Points, in no order, along strands that fork, close into loops and pass close to each other.
Two points are linked if the straight distance between their rows is under 49.9. Some points are linked to none.
Lov: [ 17 -10  -3 -10  -3  -1   0   5  -8  12  -5  -4   4  -2   0   2  -3   4
   4  -9   9   7  14  15 -10  -5  10  -2 -10   8  29   0  -6  -9  -9  -6
   2   4  -2   8   4   8  -6  12  16  -5   1  -3  18]
lepi: [  2   8  -3 -18  15  -6   3   6   2  -5  17  -2   0  -7  -4  -5   3   9
  -3  -8  -7  17  -8  -2   3   0 -12   3  -3   1  -6  -1   5   4  14   4
  -2  13 -11  -3  -2  12 -19  -6 -13  -5   3  10 -16]
sula: [  3   2 -15  11  -5 -10   9   4   2   4 -19   0  -6  11   7   7  -5  -3
  -5   3  -8 -20   1  -1   4  11  -5  -5   9  -8   1 -11  12  -7   2  -7
  -2 -19   0  -7   1 -13   7  -2   9  11  -5  -3  12]
piz: [ -1 -13   7 -19  12   4  -3   5   1  -2  11  13  15  -7  -4  -4  -5  -7
   4   1  20  10   5   6 -12  -2   1  -6 -10   8   1   4  -1  -6 -11  -5
  -7  -3   6   2  -3   4  10  10  -9 -12 -12   3   0]
rufab: [ 10  -1  -3  -6   4  -4  10   2   6  -1  -5  17   4  -3   0  11  -5  -5
   2  10   4 -10  11   0  -9  -3   1  -4  -2  -1   0 -10  -6 -13 -11 -18
  -8 -11   9  -7  -4  -6  -2   1   9   7 -13  -6   8]
Vazi: [  8  -4   6   4   5  -1 -19  -5  -1   0   2   7   1  -1   5  10  -1  -3
   0  -6  -8   3   0  -8  -6   3  -4   7 -10   8   2  13 -10  -3   0 -18
 -12   6   9 -10   5   1  -2  -3   4   8  -2  -5  -5]
Zevob: [ -8  -4   6 -22  13 -10   0  12  11  -6  -1  14   6  10   7   6  -9  -6
   2   4   0  -1 -10  -5   1 -11  -3  -1 -16  -3  -2  -4   0  10  -8  -4
  -2  -5   5   8   3  -1   3  -1  -3  -9  -3   5  -4]
Darif: [ -2   1   3  18  -8  -1  -8  -6  -4   3  -5 -10  -4  -6  -9   2  -4   2
  -7   9  -8 -18   0  20   1  -3   3   2   5   0   3 -10   4 -11  -4  10
  -9  -8  -9   8   0  -3   7 -13  -6  -5   3  -6   7]
rige: [ -4   0  -4 -17   1  -6  17   6   4  -2  15  -2  -6  10   0  -1   9  14
  -4   7  -3  -6  -6  -3  10  -5   7   9  -4  -9  -4 -11   0  10   5   7
  14  10   0   9   4  12  -9  -9   3  -9   4   4   2]
vabit: [  1   2  -7  10 -26   2 -10  -7 -16   5   4  -4  -5   2   1   3   1   8
   0   7  -6  -2   0   0  11   5  21  -6   9  -1   8  -4  -3  -8 -18   3
   0   0   0  16  12  10   8  -7   7 -10   8  -7  19]
teb: [-13   8   1   1   0  -8 -17  12  -4  -7   7   4 -10   0   8 -10  -4   3
  -2   3 -10  18  -9  -2  22   6   5  -9 -13 -10 -11  -4  -1  11   6   6
   1  12 -14   5   9  10 -15 -13  -5  -4  26  11  -3]
Vimok: [ -1   6   0   6   0   6  -4  -9   3  -6  18  -4  -6  -9  -3   2   1   5
  -8   1 -14  -5  -5  -9   0   9  -5  16   6   4 -13   8  -2  -8  11 -12
  -8   9  10   0  -1   7  -1 -10  -8   4  -3  -2 -13]
Ligeg: [  8   0   4  -9   9   0  15  -4   7  -5   7   2   6  -4  -5   6   4  -1
  -2   6   4 -12   7  -5 -15  -7  -6   9  -5   5  -8  -2  -6 -10  -3  -9
  -5   1  14  -3  -7   0  -1  -2   3   6 -18  -9  -3]
Lota: [ -8   5  16   2   0   0 -12 -12   0   0   7   4  -1   2   4  -2  16   0
   2   6  -2   8  -5 -25  12  -4   6  -3   4  -4 -13   9 -18  11  -4   6
   7  19  -1   2   9  -7   2   0   2   0   8   2   5]
kodom: [ 14  -5 -10  -8 -11  -7   0   5 -12  -2   6  11  -2   6  -1   8  -5   6
   6   2  -5   6   5   2   5  -1   6  -5   1  -1  12  -3   1  -5 -10  -6
   2   3  -5   3  10   4  -3  -6  11  -2   0  -9   7]
farom: [ -9  -9   1  -4  -5  -9 -16  12   0  -1  -7  14  -1  11   6   8  -8  -7
   7   1   0  -2  -7  15   4   7  10  -6 -10  -7   5 -11   6  10 -13  -1
  -3 -19  -1  20   8  -6  23 -11  -6 -16   3  -3   9]
Lomat: [  5   1  -3  13  -6  -1 -10  -2   0   1  -1   3  -8   6  11  13  -3   3
  -5  -1 -17 -10  -1 -22   2   9  -4   9  -3   3  -1   5  -6  -4   1 -18
 -11   5  14  -5   3   2   1  -7  11  11  -2  -4   2]
Tiba: [ 14  -3 -10  -4 -12  -2   0   4 -10   7   0   7   5  -6   4   0 -12   0
   8   4   7  10  10  14  -4  -2  11 -13   2   3  16 -10  -5 -10 -14  -9
   0  -4  -3   6   3   5  -7   7  17   4   3   1  15]
mima: [  9  -2   5  -5  -4   6   5 -13  -4  -1  12  -2  -4   2  -3   4  17   5
   6  -6  -3   5   8 -17   2  -2  11   5  13   2  -3  10 -21   1   0  -1
   7  17   5 -10   4   1  -5   7  11   8  -9  -9   2]
nul: [ -3 -12   3   6  11   3  -1   2   8  -3 -10  -9  -1  -2  -4   5  -1  -2
   2 -16  -3 -11  -1  11 -15  12 -11  13  -3  10   0  11  10   2  16  -8
  -8  -9   3 -13 -10  -8  10   3  -9   7 -10  -8  -9]
dek: [ 12   3   3 -14  15  -1  23  -1   8  -1  -4  -6   6   1 -13  -2   5  -3
   1  -5  12   1  12   1 -13 -16 -13   3  -3   2   3  -7  -9  -1   2  11
  10  -2  -5 -15 -19   1 -14  14  15  13  -6   2  -9]
Ral: [  3  -4   4 -20   4   2   4   6  -2  -2   5  19  14  -3   0  -3  -9 -10
   9   7  15  16   2   3  -6 -12   1 -14  -1   2   3  -3  -3  -3 -17  -1
   1  -8  -7  -2   2  -4  -2  12   2  -7 -11   7  -3]
mufo: [ -6  -3   9 -16  13  -4  26   3  10   2  -3 -10   8   1 -20  -8  10   0
   5  -4  19  -9   1  21  -9 -13  -2  -4  -7  -7   0 -13  -3  10  -7  23
   8  -9  -3   8 -16  -4   1   4   2 -11   1  -3   1]
vis: [ 15  -4 -10  10  -6  -6   4   1  -8  14 -14 -15  -5   3  -3   0   6   6
   5 -14  -2  -2  17  19  -2   5   5  -5   1  -2  15  -3   5  -4   5   2
   8   0  -9  -9  -2  -3  -3   9  13   8   6  -9  16]
baniz: [ -4   1   4  17   4   8   1  -5   0  -5  -5  -5  -4   6  -7   3   6  -1
  -2  -7  -8  -6  -1  -3  -3  -4 -15   3  16   2  -4   6   6   1  15   9
   2   1  -9 -18  -1 -16   9   3  -9  14 -10   1 -11]
tigoz: [ -7  10  -2  -5  10  -5  -4  11   3  -7   7  -3  -4  -1   3  -9  -1   7
  -7  -2 -15  14 -13  -4  15   1 -12   0  -6 -10 -11   0  11   9  19  11
  -1   9 -12   3   2   7 -15 -10 -20  -4  17  17 -13]
zek: [  5  -5   8 -18   3   1  16  -5   4  -6  17   4   5 -11 -10   1   8   2
   6  -1   6  -3  11   3 -10  -1   7   9  -3   4  -9   0  -5  -5  -7   0
   2   6   6  -2  -5   2   1  -1  -2  -4 -15 -18  -2]
Tela: [  8  -3  -5   3   2  -3  26   0   2   6  -8 -10  -2  -3 -16   3   2  -2
   8  -9   8 -18  14  26 -11   1  -5   3   6  -1  10 -15  10  -2   4   7
   0 -14  -3 -12 -18 -12   4   4   4   3  -7 -14   7]
Rabi: [  5   0 -11  18   2   9  -2  -1   1   2 -17  -7   3   0   7   2 -11  -7
  -5  -1  -1   1   4   1 -16   3 -12   5   8   3   7   2   5  -7  12  -8
  -5  -8   0 -17  -4  -5  -8  10   2  21  -5   8 -11]
nev: [ -8   0  14   5  12  -1 -18   0   4   7  -8   2   7  -6  -3 -12   6 -11
   3  -3   6   4   6  17  -5   4  -1  -9 -18  -4 -21  -5 -12  10  -4  -1
  -5  -7   1  -5  -6 -13   4  -1   1   2  10   1   6]
tipub: [ 17  -6  -7   1  -3  -6  22   1  -3   7  -9 -14  -6   0  -8   3   0   5
   6 -15   5  -9  19  20  -7   5  -5   3   2   3  24  -8  10  -6   8   5
   5  -5  -6 -12 -13   0  -7  11  11   7  -1 -12  11]
pive: [ -6   5 -15  23 -17   3 -17   2   0  -1   0  -1  -8   1   9   2 -16   6
  -5   1 -14  -8 -15   0   8  11   2   2   3   0   2   2  16  -6   3 -11
  -7  -5  -1   9   8  10   9  -7  -9  -1   9   2  -1]
mur: [  6   1 -15   8 -20   4  -4  -1 -15  -1   8  10  -8   2   3   3   5   2
   7  -4  -6   8   5 -11  11  17  12 -13  18   0  -6   4   2  -4  -4  -9
   8  -1   9 -11  13  -3   4   1   5   9   0  -8   7]
zusu: [ -3   0  -4   8   1   3   1   1   3  -1   0 -13  -1  -7  -4 -10  -3   2
   1  -6   0   1  -7  15  -2   1  -3   2   8   2   8   4  19   5  15  11
   7  -3  -9   5  -5   7   1   3 -14  -8   7   4  -8]
Papop: [-11   3   9   8   8  16   5 -10  10  -5  -6   1  12  -3   2  -9   4 -13
  -6  13  13  12  -7 -11  -9 -10  -7  -3   9   2  -9   8  -7   4   2   6
   3  -7   4  -5  -6 -12   3  13 -12   5  -6  15 -16]
Bimu: [  5  -3   4 -19   9   0  13  -2  -4   2  10 -14   3  -6 -11  -2   6  11
   2  -8   7   6   4   1  -3 -16  -1  10  -6   6  20   7   3   3   3  17
   2  13  -5  12  -4  18  -4   7  -6 -19  -1   1  -4]
redu: [  2  13  -3  21 -10   5 -14  -9  -4   4  -3   4  -6  -2  14   3  -8  -8
  -7  12  -8   2   3 -20   1   7   0  -1   2   1  -7   3 -13 -11  -8 -18
 -13   1  14  -9   3  -1  -2  -7  17  17   2   3   1]
Galin: [ -3  -7  -9  -3  -3  -6   1  10   2   3  -8   0  -3  13   5   2  -9  -1
   1  -6  -1 -14  -9  18   2   4   6   5  -6  -5  13  -5  13   8   0   0
   0 -12  -1  21   4   0  12  -6  -4 -16   0  -3   6]
Nus: [ -5   0  -7  11   2  -3  12  -6   9   9 -18   0   0   3   2   0   0  -8
   1   2   6 -20  -2   1  -3   8   8   0   5  -2  -7  -6   4   0  -2  -7
  -1 -23  14  -5  -7 -15  15   0   1   5  -9  -4   7]
zel: [-10  -8   8  -4   6   6   5  -1  12   1 -14   4  13   4   7  -6  -3  -9
   0   5  16  -2 -10  -7  -8  -5   3  -2   2   5  -2   7  -3  11  -7   0
   2 -15  11   5  -2  -6  14  10  -4  -3  -5  12  -6]
nibeg: [  6  -3   0 -15  15  -5   5   2   6  -7  11 -10   0   1  -5   0   6   6
   3 -19  -4   6  -1   1  -3   2 -14  11  -4  -1  -8   5   5   4  17   4
   3  12  -7  -9  -8   8 -16   2  -6   4  -2  -1 -13]
tatot: [-15  10   6 -15   4  -8  -9   9   2  -3   3   7  -4   1  11  -8  -8   5
  -4  15   1  23 -16 -14  18  -7  -1 -10 -10  -7  -5  -4  -7  14  -5   7
   2  14  -6  10  10  11 -14  -3  -1  -7  16  18  -2]
leku: [-15   5  -1  18   1  10  -4  -2   6  -2  -5 -15   0  -5  -7 -12   0   0
  -9   0  -2  -9 -10  13   0   2  -7   5  10   0  -5   5  19   4  13  13
   0 -10 -11   6  -8  -6   6  -3 -22  -1   5   9 -10]
sif: [  9  -3 -11  -6  -8 -10   7  10  -8   1  -8   2 -10  14   6  10  -4   5
  -2   7  -8  -9   5   3   7  -3   4  -2  -7  -9  20 -13   4  -7  -3  -4
   0   3  -3   6   8   4  -3  -6  14   0   4  -6  16]
Lozit: [ -6   2  11  -4  16  13   2  -8   3  -3   2   5  15 -12  -8 -11   7  -8
   0   1  17  23  -1  -7 -14 -10  -5  -4   5  10  -4  10  -5   2   1   9
   3   0  -4  -8  -9   0  -1  12 -17  -3 -10  16 -17]
lut: [  6 -10   6  -6   4   0   0   2  -1  10  -5 -10   8  -6  -6  -5  -3  -2
   8  -7  12   3   9  25 -18  -3   2  -2 -10   6  15   1   1  -2  -1   0
  -1  -7  -3   4  -8   1   1   8   2  -8  -1  -2   6]
nuva: [  0 -10   6 -16   9  -4   4   5  14   1 -16   4   9   7   9   3  -8  -6
  -1  -2   7  -9  -1 -10 -12  -8  -3   6 -14   7  12   8  -5   2  -7  -7
   1  -4  14   5   1   1   5  12   2  -4  -9   0  -3]
gusu: [ -2   9  -4   7  -8  11   4  -4  -9 -11  14   2   1  -7  -4  -1   1   8
  -6  11  -8   8  -5 -13   9  -2  -6  -6  21  -1   3   5   7  -7   6   9
   3   9 -13   4   4   8 -11   0 -10   2   1   6 -14]
nere: [ -7  10  -6   0  -5   1  17  -2   3  -1   3   5  -1   2   9  -5   4   3
  -7  17   2   4  -4 -19  12   0   1 -11  19 -10 -17  -7  -2   5   1   7
  13   4  -1  -7   4  -4 -10   2   5  10   2   6  -5]
Nad: [  0 -19  13 -26  11   4   7  -2   7  -4  16   7   9  -8 -11   1   5  -5
   9 -10  14   8  10   2 -12   3   4   9 -10  11  -5  10  -3  -3  -7  -3
  -2   3  10  -2  -7   1   9   8 -12 -11 -21  -5  -7]
kagup: [  6  -6   9 -14  16  -7  -3   4   3  -3  -7   2   2   6  -4   2   6  -3
   6 -14   1   9   4   5  -8  -4  -9   3 -10   0   1   5  -7   4   8   1
   1   2  -9 -15  -1  -5  -8   4   1   2  -2  -2  -6]
sazez: [ -8   6   2   3   8   2  -4  -1   6   1   2   6   9 -10  -1  -9  -2  -7
   3   6   8   4  -2   9  -7   4  -3  -9  -3   0 -22  -6  -6   3  -2  -3
  -5 -11   3  -4  -6  -7  -2  -2  -4   7   3   1  -4]
Patas: [ -2   5  -2  22 -15   1 -25   5  -9   5  -7   2  -7  -5   0  -1  -3  -3
   3   4  -9   4   4  10   6  10   5 -11   4   1  -8  -1   5  -7  -5  -3
  -5  -9  -5  -7   9 -13   6 -10  -6  11  11   5   7]
domu: [  6   0  -6 -25   3  -1  24   7   6  -5   9  13   7   3   3   0  -5   0
   5   3  12   6  -2  -9   0 -12  -5  -7   5   3   4  -5  -1   1  -6  -2
  12  -1   0  -2   0   5 -11  10   8   2 -11   5 -10]
dis: [  4   6 -11   2  -4   9   6  -1  -1  -4  20  -2  -2 -15   2  -8  -2   6
  -3  -1  -4   3  -4  -3  -2  21   6   5   9   4 -11   5   4  -3   6 -11
   0   8  12   3  -3  12  -7  -3  -4   6   1  -2  -8]
dur: [-10  -6   4   1   2  -9 -18   8   2   3 -11  13  -7  12   7   8  -2  -9
   8  -3  -4  -7  -2  11   5  11   7  -1 -14  -4  -8 -13  -2  11 -13  -8
  -4 -15   8   5   1 -18  20 -15   0  -4   2  -5  14]
nekez: [ -9   8   7  18   0   8 -18 -10  -4  -9  15   2  -2  -9  -6   4   5   2
  -8   4 -14   4  -6 -16   4   3  -8   9   7   6 -11  12   4  -7   6  -7
 -13  12  -1  -2   4   2   2 -16 -16   0   2  -2 -15]
nof: [-18  10   2   5  -1   1   8  -8  11   7  -7 -11   4  -2   4 -13   7   0
  -6  16   9 -15  -8   0   2   5  15   1   1  -6 -18  -8 -10   8  -7  14
   9  -8   7   7  -4  -5   5  -1   2 -10   9   1  14]
nen: [ -8  12  -5  12 -11   8   3  -2   1   1  -4   3  -2  -8  10 -13  -2  -6
  -2  16   1   6  -2 -16  10  11  11 -13  12  -5 -20  -2  -8   4  -5  -1
   9  -1   7  -6   1  -4  -2  -2   5  11   4   6   4]
mev: [ -6  -9   4  13   8   1  -3  -2   6  -4  -4  -9  -9   8  -8  10   8  -5
   1 -16 -10 -16  -2   6   0   7 -10  10   5   4  -5   8  12   5  16   2
  -5  -3  -3 -12   0 -18  16  -3 -12   6 -11 -11  -3]
zeru: [  3   2  -4  19  -7  11 -10  -1  -5  -4  -8  -5  -3   2   0   1  -3  -4
  -1  -4 -10   3   4   1  -6  -5 -17  -1  13   1   3   5   8  -8  13   3
   0   0 -15 -20   1 -12  -6   7  -1  17  -3   5 -10]
gigu: [  5   2 -15  -4  -8  -9   5  13  -5  -4  -3  -1  -7  13   7   3 -15  15
  -8  10  -9  -3  -9  -1  13  -7  -4  -1  -2 -11  19  -5  10  -6   6   3
   0   5 -13  13  11  15 -16   0  13   1   8   7   3]
Birad: [ -6   0  11  -2   0   4 -17  -7  -7   1   3   2   5  -1   1  -8  12  -2
   4  -3   3  17  -2  -8   6  -1   9  -6   0   1  -2  10  -8   7  -1   5
   6  13  -2   5   8   1   0   5  -4  -6  11   5   5]
tuz: [-14   1   9  -2  11   1   8  -5  12   1  -3  -8   5  -4  -9 -10   8  -1
   1   1  11 -13  -8  12  -4  -2   3   1  -6  -6 -10  -8   0  13   0  17
   2  -8  -1  12  -8  -6   9  -3 -10 -17   4   0   3]
latil: [  1   5  -4  -6  -2  -2   3   5   5  -1  -2   4  -4   3  17  -3 -11   3
  -3   2  -1   7 -10 -14   8   6  -1   0  -4  -4  -7   1  -2  10   5 -10
   6   8  10   0   5   9 -10   4   9   6   5  11  -4]
teki: [  9   4  -6   2  -2  -6  20   2   0   4 -15   4   1  13   5   7  -6  -2
  -3  10   5 -14   4  -3   2 -13  -7  -9  11 -10  10 -10   4  -4  -1   5
   6 -14  -8  -9  -2 -13  -4   4  12  11  -7   4   2]
giput: [ 11   3 -14  -2 -11   0  15   3  -6   1   5  -7  -7   3   4  -1 -10  17
  -9   1  -3  -5  -7  -3   8   1  -3   7   5  -6  20   2  11  -4   9   2
   6   9   0  13   1  24 -13   6   8  -4   3   6  -5]
kegib: [ -7   8  12  12  -4   4 -19  -9  -5  -7  15   9  -5  -2   1   0   9  -4
  -3   7 -15   8  -2 -26  17   1  -2  -1   3  -3 -21   7 -12   4   2   0
  -2  16  -1  -6   4  -2  -7 -12  -3  11   7   1 -10]
ged: [  1  -4 -10  -8  -1  -5  17   5   1  -3  11 -15 -10   8  -1   2   4  17
  -4  -6  -4  -8  -5   2   4   3   2  19  -8  -5   5  -1  10   4  13   6
  10  16   5  11   1  17  -6  -4  -2  -9   2  -4   0]
mefuz: [  5  -1  -5  14  -7   0  -7 -10  -6   2  -4  -6  -9  14   4  15   8   6
  -5  -5 -14 -17   9 -15   6   8  -3   6   6  -2  -8   6  -1  -7   5  -9
  -3   5   9 -14   5  -6   1  -2  11  16  -6 -10  11]
Korad: [  4   0   6   2   3  17  20 -14   2   1   7 -11   4 -10  -8  -4   9   2
  -1   1   9   2   2 -14 -11  -8  -1   5  18   8   1   9  -7   0   6   7
   9   6   6  -4  -8   1   1  13  -3   1 -13  -1 -12]
kog: [ -5   4  -7 -11  -2  -3  26  -1   9   0   5  -3  -4   8   6  -1   7   9
  -6  10   3  -9  -9 -11  16   0   4   1   9  -8 -13 -10  -1   9   2   8
  20   2   3   4   0   0  -5   0   5  -3  -1   1   4]
ridep: [-10   4   4  18  -2   7   3 -10   4   0  -3 -11   0  -5  -7  -3  -2  -3
 -10  12  -3 -17  -6   7  -6  -6  -1   8  10   1  -2  -4   9  -6   1   7
  -9 -10   0   5  -2  -8  14  -6 -12  -3  -6  -1  -2]
Fosik: [  1  -4  -4  -8   1  -8   0   7   7   2 -13  16   3   4   8  10 -11 -10
   5   5   4  -7   1   4  -5   2   3  -4 -14  -4  -1 -14  -5  -2 -19 -17
  -7 -18  13   2  -1  -7   9  -6   6   3  -5  -8  12]
vasov: [ -6   1  14   8   4  13 -14  -8  -1  -2   6  15   9 -12  -5  -2   4 -10
   1   8   6  10   2   2  -3  -1   3  -5   5   6 -15   6  -6  -5  -8  -5
 -10  -4   2  -5  -1  -9  12  -3 -10  -1  -6   1  -4]
Kig: [ -7   5 -10  21 -19  -2 -28   8  -6   5 -12   3  -8   0   2   8 -15  -3
   0   3 -12  -6  -5  11   8  14   1  -6  -1   1  -1  -5   9  -5 -10 -15
  -7 -15  -4   5   9  -8  16 -14  -4   7   8   1   3]
luku: [  5   2  -3   7  -2   5  24  -9   4  10 -11 -11   6  -7  -8  -4   4  -4
   1   1  13 -18   8   9 -11  -1   1  -1   9   3   0 -10   1  -4  -5   4
   4 -13   7  -4 -14  -6   5   5   4   1  -9  -7   7]
ponu: [  4  -4  -3  -1  -2  -6  -2   7  -5   8 -17 -12  -2  13  -1  -2   5   1
   4 -16  -3   2   4  18   1  -3  -3  -5   1  -4  14   1   5  10  11  10
   9  -4  -9  -9   2 -10   0   5   6   5   9  -2   8]
par: [  8   6  -7  16 -22  11   3  -7 -15   5   7  -5   1 -10  -5  -6  -1   5
  -1  13   0   1   8   5   7   7  12 -14  21   0   2  -3   2 -17 -11   5
   0  -3   0   5   7   2  -3  -1   7   1   3  -2   8]
gez: [  9  -7  -5  -1  -3  -6   4  -5  -5  -1   5 -10 -10   7  -3  13  16   8
   1 -11 -10 -11  12   0   5   9   4  10   4  -5  -4   3   2  -5  10  -5
   0  11   1 -12   0  -2   1  -4  10   9  -8 -20  12]
barol: [ -8   2  19  -3  16   2 -18 -10   3  -6  15  15   6  -6  -5   1   8 -11
   1   3   4  10  -2 -13  -1  -7  -3   4  -8   4 -19  10 -14   1  -4  -5
 -11   5  -2   1  -4  -5   7  -3 -15  -4  -4   4  -7]
lezev: [-17   0  12 -17   8  -7  -9   6   5  -5   4  15   1   6   8  -2  -3  -6
  -2   7   4   8 -13 -13  10 -10   1  -6 -15  -8  -9  -4  -7  11 -11   5
   2  -1   1  13   7  -2   7  -8  -6 -17   8   9  -2]
gak: [  5  -6   1   1  11   5  11  -3   9   1  -9 -14   5 -12  -6  -7  -2   0
   1 -12   7  -2   4  14 -19   7  -4  10  -3  12   9   7   6   0  10  -5
  -4  -6   8  -2 -17   5   3   7  -6   0  -6  -7  -7]
Moge: [ -4   0  19  -7  20  -7  -7  -6   7  -2   9  -3   2   0  -3   2  16  -3
  -1  -4   0  -5  -2 -16   0 -11  -6  13 -11   1 -20   4 -13   9   9   2
  -5  11  -1  -1  -7  -5  -1  -3  -4  -2  -1   0 -10]
rop: [ -9  11   4  13  -3  -3   1  -7   2  10  -5  -7  -1   2   7  -8  12  -3
  -7   9   5  -9   0  -5   4   8  11  -5   0  -9 -27  -6 -14   8  -5   5
   5  -4  10  -2   0 -10   0  -3  12   3   9  -4  15]
lebog: [ 11   0   2  -4  -3  -1  16 -10  -9  -3  12 -10  -9   3 -10   7  16  10
  -1  -1  -5 -10  13  -5  -2  -5   2   8  11  -2  -4  -1  -5  -8   4   6
   1  18   2  -9  -1   2  -3  -2  13   8 -10 -14  11]
mar: [ -3   3  11  -6  13  13  -7  -8  -4  -1  10   0  14 -14  -4  -9   9   1
   2  -1  12  22   0 -11  -3 -12  -3  -4   1   9   4  14 -10   5  -2  13
  -2  15  -8   6   0   4  -3  10 -15 -12   2  14  -5]
rugob: [-11   5  -1   8   0 -10   1  -4   9   0   1  -3 -12  11   6   8   2   2
 -11   7 -10 -22  -9  -8  11   7  -1  15  -8 -12 -19  -7   0   1   0  -3
  -2  -3  10   2  -1  -4   5 -18   3   1   4  -6   6]
Rofa: [ 16  -1  -3 -16   8  -1  22   3   4   0  -4   9   8   0  -3   3  -4  -7
   1  -4  13   1  14  -2 -14 -13  -8  -3   2   5  13   0  -6  -7  -5  -6
   7  -3  -1 -16  -7  -3 -18  16  14  11 -16   1  -8]
fofof: [ -3  -4   3  -8  -1  -5 -29   9  -5  -3  -2  12   2   3   9   6 -14  -5
   6  -2  -1  22 -11  -2   2  -1  -1  -4 -20   4   6   3   0   5 -12 -11
 -13   3   2  12  11   9   5  -4  -1 -10  12   6  -3]
sudav: [ -3  -3   6  -7   7 -12  -5   3  -1   3 -11  -3  -3  12   5  -4  10  -3
   4  -8  -2   2   1   7   6  -4  -1  -5  -9  -6  -3  -1  -7  16   7   9
   9   6  -7  -6   5 -11  -2   1   8   2  10   0   8]
migo: [ 11  -6   1 -15   1  -1  22   6   1  -1   5  -5   5  -4  -8  -1  -6   0
   3  -9   9  -7   6   1 -11 -11  -5  10  -3  11  27   6   6  -6   2   5
   8   1   1   6  -8  18  -5  12   0 -11  -9  -2 -10]
Zapet: [  5   7  -8  14  -9   8   8   0  -5  -2  -1 -10   3  -8  -4 -12 -11   1
  -1  -5   7   9   4  10  -2  -3  -7  -9  18   3  15   1  18  -5  10  13
   9  -6 -17  -2 -10   5  -9  11  -8   4   3   6 -11]
Dazal: [ -6   0   5  12 -16   4  -9  -2  -9   4  -2  -7  -3   1  -2   2   2   7
  -1   2  -4  -5  -4   9   4  -6  10  -3   8  -1  11   0   7  -2  -4  13
   2   2  -7  13  12   0  11  -4  -5 -16  12  -5  11]
Fope: [  2   0  21  -7   5  -1 -25  -6  -7  -2  18  16   2  -7  -2   2   5  -6
   5   2  -3  21   7 -10   2  -3   0  -5 -14   2 -16   3 -20   0  -9  -9
 -13  18  -1  -4   2   3  -2  -8   3   1   2   1  -2]
Mafe: [ -6  -3   8 -23  19  -6   7   1   5  -1   9 -12   1   0  -8  -1  16   8
  -2  -7  -3   2  -3  -2   5 -15   1  15 -10   0   4   2   2  11   9  23
   3  17  -5  12  -5   9   1  -5 -14 -22   5   7  -4]
luda: [  2  -9  -8  -2   2  -6   4  17   8   2 -14  -2  -1   9   4   1 -19  -3
  -1 -10   1  -9  -5  15  -3  -3  -4   7  -7   2  24   0  15   3   6  -2
  -3 -11  -4  11  -1   8   0   4  -4  -9  -4   0  -2]
nuvus: [  2  14  -8  18 -13   4  15  -6 -10  -3  10 -16  -5  -8  -4  -8   3  14
  -9  17  -6  -7   5   0   6   6   5  -3  14  -8  -5  -4   0 -12   4  14
   3   7  -5   4   1   8 -12  -6   8   5   5  -4   3]
Vik: [  2   0   3  -8   0  -7 -25   4  -5  -5  10  14   0  -1   4   8  -4  -4
   0  -5 -10  16  -4  -7   5  -1  -3  -3 -18   1   0   3  -9   0  -8 -12
 -13  14   0   3   9   9  -6  -6   2  -2   6  -1  -4]
lin: [  9  -7 -12  -2  -5 -14 -13  15  -4   6 -17   7  -9   9   8  15  -8  -3
   1   1 -11   0   9  15   2   2   1  -8 -12  -8  17 -19   0  -6  -6 -13
 -10  -4  -5   7   7  -6  -2 -10  14   5   9  -7  18]
ven: [ 12   0 -17  11 -10   8   4   0  -5   2  -6  -3   1  -5   4  -3 -15   2
   0 -10   0   2   5   7 -11   4  -8  -3  11   5  23   5  13 -12  10  -8
  -1  -5  -2  -5  -2  11  -9  12   3   8  -5   2  -7]
Kevo: [-13   5  -1  20 -10   3 -32   2  -2  -4   3   4  -2  -2   5   0 -10   3
  -3  -1  -9   5 -22  -6  12   9   2   3  -5   5   3  10   9  -1  -2  -6
  -8   2   1  15   7  15   8 -10 -19 -13  16   8  -9]
tegi: [  0  -3   6   8  -7   8 -22  -2  -9   1   3  15   2 -10  -6   1   5  -5
  10   8   7  12   9   8   2  10  11 -11   4   1 -12   1  -5  -7 -15  -6
  -5  -9   1  -8   4 -13  16  -4  -8   0  -1   0   5]
gaz: [-13   2  -1   7  -6  -7 -31  12  -1  -3  -8   9  -5   2  13   0 -19  -8
   2   1  -3  14 -20  -2   8   5  -1  -4 -16   0   1   5   5  10  -4 -12
 -13  -8  -2   8   9   2   7  -6 -11  -6  13  11  -6]
Golu: [  7  -6  -3   2 -11   4  -3  -9  -9   0   3  10  -4   7   7   3  11  -1
   8 -11  -3  11   8 -16   6  12  11  -6  11   6  -4  14 -10   1  -4 -10
   7   5  15 -10  10  -3   5   8   8   6  -5  -4   7]
febus: [ 14  -8  -6 -16  -7  -2  15  10  -4   4  -4  -3   4   6   0   3  -6   6
   2  -8   7  -6  11   6  -6 -12   5   2  -5   8  38   2   0  -7  -4   1
   4   7  -3  10  -1  15  -8  13  17  -7  -1  -3   6]

How many points has the smallest loop of links through each point below? Write none if it is on no loop.
Kig: 11
par: none
nibeg: none
piz: none

A piece is two or more points that can be reached from each other along the links. Count, over all rows, the pieces, the separate loops (a circle has one, a figure eight two, a Y none), the forks (points with three links) and the tips (points with one).
pieces: 4
loops: 1
forks: 6
tips: 12
